A landscape with many valleys, sampled at points; each row gives a point and its height.
A ball rolls from a point to whichever of its 2 nearest points has the largest drop for the distance, and stops where none of them is lower. Distance is the straight distance between rows; heights are no part of it.
(293) (h 77.3): [ 42 123  90 142 145 105  71 145 131  87  48 114 154  81 154  99 137 166
 129 137 139 146 153 162 137 171]
(82) (h 29.4): [110 131 156 171 125 147  93 152 120 176 192 111 158 115 145 139 154 153
 113  74 160 135  97 115  89 113]
(106) (h 65.5): [133  94 112 158 130  59  99  89 125  97 100 132 128 113 138 141 151 125
  87 127 145 128  97 164 115 123]
(768) (h 74.1): [162 156 142 176 115 121 121 181 104 141 167 115 156 150 170 101 138 142
 119 139  70 193 110 107  89 148]
(15) (h 53.1): [117 129 150 148  68 156 128 107 196 161  73 131 106 131 146 160 139 126
 118  81 128 106  84 163 122 107]
(136) (h 58.0): [101 125 131 136  73 162 144  97 201 131  52 158 103 131 135 146 152 103
 115 132 139 108  99 163 154 148]
(596) (h 36.0): [130  88 110 131 115 119 123  69  69  70 155 145 144 174 175 163 141 120
 107 121 146 145  86 129 114 148]
(363) (h 61.5): [130 122 117 126 145 125 121  82  97  99  95 127 117 160 115 135  99 132
 163 134 103 155 122 140 153 136]
(491) (h 71.3): [ 82 137 141  99 127 133 181 103 158 122 140 163 134  87  81 136 150 134
 149 160 134 128  93  79 150 118]
(125) (h 38.1): [156 109 117 103 123 172 100 146 111 183 135 110 103 144 101 160  93 109
 127 112 115  97 136 111 107 129]
(579) (h 71.2): [ 47 124 127 121 134 159  87  84 117  89  56 139 149 121 139 152 132 144
 173 117 142 135 104 138 165 176]
(257) (h 58.3): [ 94 151 102 187 143 115  95 144 121 117 156 130 169 127 155 107 159 118
  95 117 181 162 121 172 128 190]
(276) (h 40.6): [ 93 151 128 108 149 134 144 123 178 134 111 139 121  90  45 106 127 110
 135 161 172  97 168 140 181 122]
(572) (h 69.6): [ 91 100 141 101 145  71 154  84 156  83 118 151 147  88 122 129 153 160
 125 114 173 119 108 146 174  98]
(346) (h 45.9): [129 151 131 172 143 167 114 127 132 151 129 159 144 151 142 167 124 123
 160  79 122 107 119 176 116 194]
(173) (h 55.6): [104 105 120 135 120  75 136 162 123  94 164 105 126  96 110 128 123 125
  89 147 159 110 135 134 118 105]
(161) (h 34.2): [ 73 119 129 153  94 178  94 133 147 156 149 172 158 107 177 157 177 159
  94  81 184 117 106 128 102 187]
(72) (h 65.0): [182 140 121  81 140 140 161  99 123 124  79 137  92 158 115  90 101 163
 170 185  67 162 177  87 166 109]
(8) (h 76.4): [152 120 158  84 125  97 182 106 152  83 142 134 123 111 116 126 126 194
 156 143  87 119 135  78 168  59]
(414) (h 61.8): [ 72 146 121 152  69 178 151 148 183 147  73 129 123 143 143 129 119  91
 134 132 139 105 133 171 153 156]
(195) (h 71.6): [134 134 113  74 143 126 166  76 161 103 106 160 130 108  63  93 159 163
 149 169 118 159 135  82 172 125]
(668) (h 54.9): [127 140 163  96 125 179 158 123 149 152 155 119 112 133  79 139  88 139
 157 116 137 102 145  99 158  97]
(51) (h 79.2): [132 123 176 109 105 125 151 124 134 119 132 126 111 113 163 168 106 193
 147 126  85 118 133  95 142  98]
(308) (h 80.1): [ 73 116  95 146 130  84 109 152 143 111  71 109 112  83 123 106 125 108
 110 157 147 123 172 173 136 148]
(178) (h 33.7): [114 106 131 119  86 195 114 158 120 174 152 110 122 142 135 181 109 145
 114  84 123 114 123  96  86 140]
(35) (h 28.1): [ 87 107 126 128  83 178  92 128 130 170 124 158 122 116 146 182 158 144
  95  95 143 109 102 120  81 165]
(33) (h 51.2): [127 104 155 109 124 140 127  75 126 155 143 115 116 120  82 149 115 138
 152 112 159 118 107 116 138  79]
(314) (h 46.8): [202 120  93 116  91 145 148 166 164 136 120 118  94 164 120 130 125  71
  82  93  99 103 110 133  79  77]
(88) (h 48.1): [135  87 111  81 135 135 132  68 130 135 161 146 119 138  55 160 138 107
 111 122 186  98 109 118 146 115]
(480) (h 56.1): [ 46 143 124 100 148 122 138 124 181  75  52 109 168  96 124  87 136 141
 172 121 152 132 107 152 191 104]
(122) (h 79.5): [135 154 175 140 108 122 150 160 139 137 107 124 113 119 182 122 112 167
 153 145  63 141 137 122 114 110]
(470) (h 53.2): [106 168 139 186 179 125 114 134 132 127 141 144 171 104 129 122 128 121
 142 105 153 134 116 171 126 185]
(127) (h 72.1): [159 147 124 165  93 143 113 173  96 157 167  86 139 183 145 123 119  87
 113 100 108 162 101 130  83 126]
(495) (h 70.6): [142 135 109 168 123 138 112 128  98 145 132 109 127 186 114 132 111  67
 129 120 133 151 102 162 115 139]
(780) (h 51.1): [149 132 136 135 156 151  98 133  63 154 112 124 139 143 140 147  97 140
 151 151  83 156 131 105 109 197]
(535) (h 74.7): [ 46 111 116 152 118 138  63 112 114 112  61 134 149 100 158 121 160 153
 132 120 159 146 120 142 129 164]
(507) (h 52.0): [ 75 128 114  94 126 103 126  98 162  66  62 120 160 117 126  99 167 127
 159 127 130 172  67 145 159  93]
(796) (h 66.5): [146 130  77 146 154 106 113 121 103 113  87 130 103 160 117 106  95  78
 127 158 112 118 182 176 135 167]
(152) (h 58.2): [220 168 139 109 181 160 153 140 113 205 163 111  95 144  89  75 100  80
 190 144 129  94 190 122 132 100]
(727) (h 62.0): [133 132 107 182 130  63  96 121 111 109 131 133 148 113 166 109 168 129
  83 118 154 176 101 164 102 143]
(249) (h 82.1): [ 71 102  91 161  78 113  93 157 144 118  75 107 119 114 153 115 149 100
  72 151 179 132 136 172 129 166]
(569) (h 52.6): [148  96 120 130  73 110 147 189 112  95 195  89 107 160 170 152 111 135
  70  95 111 107 128 111  86  76]
(896) (h 20.0): [ 82 118 162 147 118 118  83 127  94 141 164 103 151 106 146 125 150 160
 131 103 178 156  83 105 101  82]
(628) (h 65.6): [ 57 157 147 147  84 166 140 169 162 145 109 116 136  99 136 135 131 141
 138 121 134 126 132 130 124 123]
(228) (h 29.8): [183 173 178 115 167 143 149 187 108 184 163 110 123 109 130 101  91 120
 167 163  75 110 156  97 105 123]
(631) (h 73.8): [140 110 126  95 154  80 168  85 146  78 155 132 136 121 107 132 130 158
 141 127 138 120 142 128 184  84]
(287) (h 61.1): [209 155 155  83 136 150 176 133 134 152 134 135  84 160 128  93  90 157
 170 174  76 120 206  80 157 118]
(369) (h 35.5): [137 130 137 151 115 138 117 146 126 158 188 151 162 138 146 152 177 127
 103  92 135 154  63 121  69 157]
(102) (h 40.8): [150 177 141 125 189 138 162 162  95 156 142 120 143 124 135  90  86 104
 195 169  94 132 172 129 135 129]
(622) (h 64.3): [ 69  68 123  67 118  79 152  97 155  84 123 133 129  89 123 140 142 125
 101 137 220 108 110 141 182 108]
(567) (h 26.9): [163 159 149 125 216 130 125 166 121 160 174 121 128  94  67 115  93  91
 136 137 138  66 186 117 118 110]
(547) (h 47.3): [ 74 150 135 114 167 115 139 150 183 101  93 115 147  76  77  80 121 119
 166 144 165 112 142 153 180 111]
(311) (h 39.4): [149 157 120 146 129 162 140 147 141 160 132 170 142 152 129 170 135 113
 131 102  66 120 112 143 103 193]
(763) (h 66.6): [113 102 123 133 129 141 101  57 119  89  68 155 115 153 136 150 152 119
 154 127 147 127  85 155 164 155]
(813) (h 38.5): [196 134 126 110 115 128 167 116 135 124 135 145 105 175 115 134 117 103
 114 154  56 138 140 109 123 142]
(830) (h 59.3): [ 62 102 104 120  95  84 148 156 149  84 139 101 140  98 141 137 126 123
  78 134 204 112 125 157 156 115]
(336) (h 57.9): [182 154 140  92 147 170 172 120 137 155 168 131 103 147  89 128  93 152
 153 137 111  86 196  96 162 114]
(64) (h 46.5): [ 81 133 127 137 135 157  98 130  69 133 157 123 157 130 147 149 117 155
 131 140 121 171 116  82 119 173]
(718) (h 27.7): [120  78  94 136 101 110  99  86  72  75 166 162 142 170 213 143 158 134
  64 103 173 171 105 113  88 145]
(129) (h 68.8): [145  97  87 154 130 105  96 110 126  98  97 127 104 140 134 143 116  96
  77 119 139 107 139 183 126 145]
(277) (h 51.7): [125 146 136 151 132  93 142 184 141 114 166 100 116 118 133 115 101 120
 128 118 128  97 169 154 126  98]
(329) (h 68.7): [145 132 106  78 153 130 134  90 138 104  58 148 108 119  86  92 138 147
 163 182  75 150 165  96 169 131]
(575) (h 55.1): [221 172 148  98 189 130 175 146 109 160 164 114  97 127  93  28 120 122
 183 174 129 106 208 107 152  78]
(206) (h 49.0): [192 188 162 110 220 105 175 131 116 148 144 139 133 111 121  62 103  99
 199 170  97 108 189 121 156 121]
(801) (h 37.8): [ 79  98 108 155  77  99  95 112 117  99 147 172 156 134 223 117 186 162
  64 104 202 171 121 130 121 130]
(847) (h 31.5): [152 154 105 123 130 158 164 134 147 144 121 166 115 149 112 135 120 111
 137 152  69 118 153 133 130 179]
(680) (h 43.0): [204 110 136 103 124 111 162 122 115 138 182 130 133 148 105 147 143 111
  97 140  81 124 100  80 101 109]
(702) (h 34.1): [147 168 133 131 181 133 154 140 165 157 158 134 121  92  46  99 102  93
 129 133 167  62 190 145 151 105]
(375) (h 15.8): [170 142 158 133 185 144 100 178  80 182 188  88 147 108 105 132  91 101
 140 126 114 100 153 105  86 142]
(417) (h 42.3): [ 98 109  83 142 121 144 101 117  57  89 145 136 157 162 128 167 131 116
 105 146 149 147 107 124 131 193]
(77) (h 45.7): [183  87 109  82 138 115 125  73  98 132 168 146 123 140  75 166 145 100
  96 148 124 128 109  85 108 138]
(377) (h 46.9): [148 130 148 149  87 146 116 145 148 155 121 126 112 142 164 141 134 136
 115  61 117 116  99 160  83  97]
(305) (h 68.9): [194 133 107 137 162 129 122 117  89 148 141 114 108 183 100 107  99  62
 144 148 110 130 156 150 125 141]
(9) (h 47.4): [187 116 149 126 143 102 137 143 141 124 164 105  95 138 108 128 106 139
 135 114 107  75 158 141 149  70]
(734) (h 31.2): [ 79 133 149 146 141 104  83 113  98 134 124 116 172 104 174 106 159 185
 149 109 154 201  83 112 110 105]
(103) (h 40.9): [163 106 112 134 108 116 105 148 139 137 158 131 133 134 164 158 153 124
  68  61 126 113 100 139  68 129]
(719) (h 41.4): [ 77 109 135 129 126  95 110 119 117 101  83 103 148 101 156 107 156 166
 155 127 112 190  86 110 124  94]
(452) (h 49.7): [148 110 108 123  75 124 163 142 149 100 143 125 101 159 137 147 138 101
  68 125 114 121 103 115  98  72]
(517) (h 42.9): [203 109 126 119 110 134 119 148 143 162 112 105  69 148 117 140 104 122
 107 119  98  94 154 116 107  79]
(408) (h 68.5): [ 57 124 142 117  75 118 168 163 176 124 119 124 122  86 112 135 144 140
 121 153 131 128 109 104 136  96]
(519) (h 76.3): [145 147 141 144 113 108 137 150 105 115 119 128 142 119 184 123 128 166
 131 155  57 191 120  99 106 147]
(482) (h 55.9): [159 110 143 141 142 130  65  95  68 139  81 110 110 159 149 139 100 145
 144 128  96 153 116 125 115 164]

Call two points neighbours if one is among the 2 nearest of the other. Go from one point of each pair to the other, from neighbour to neighbour, staying as low as possible. Name the highest point that can't be avoided.
(796), (847) -> (129)
(896), (375) -> (480)
(718), (847) -> (727)

Where does a ball stop that starts at each point below?
(122) -> (796)
(129) -> (847)
(628) -> (896)
(33) -> (847)
(195) -> (847)
(480) -> (375)
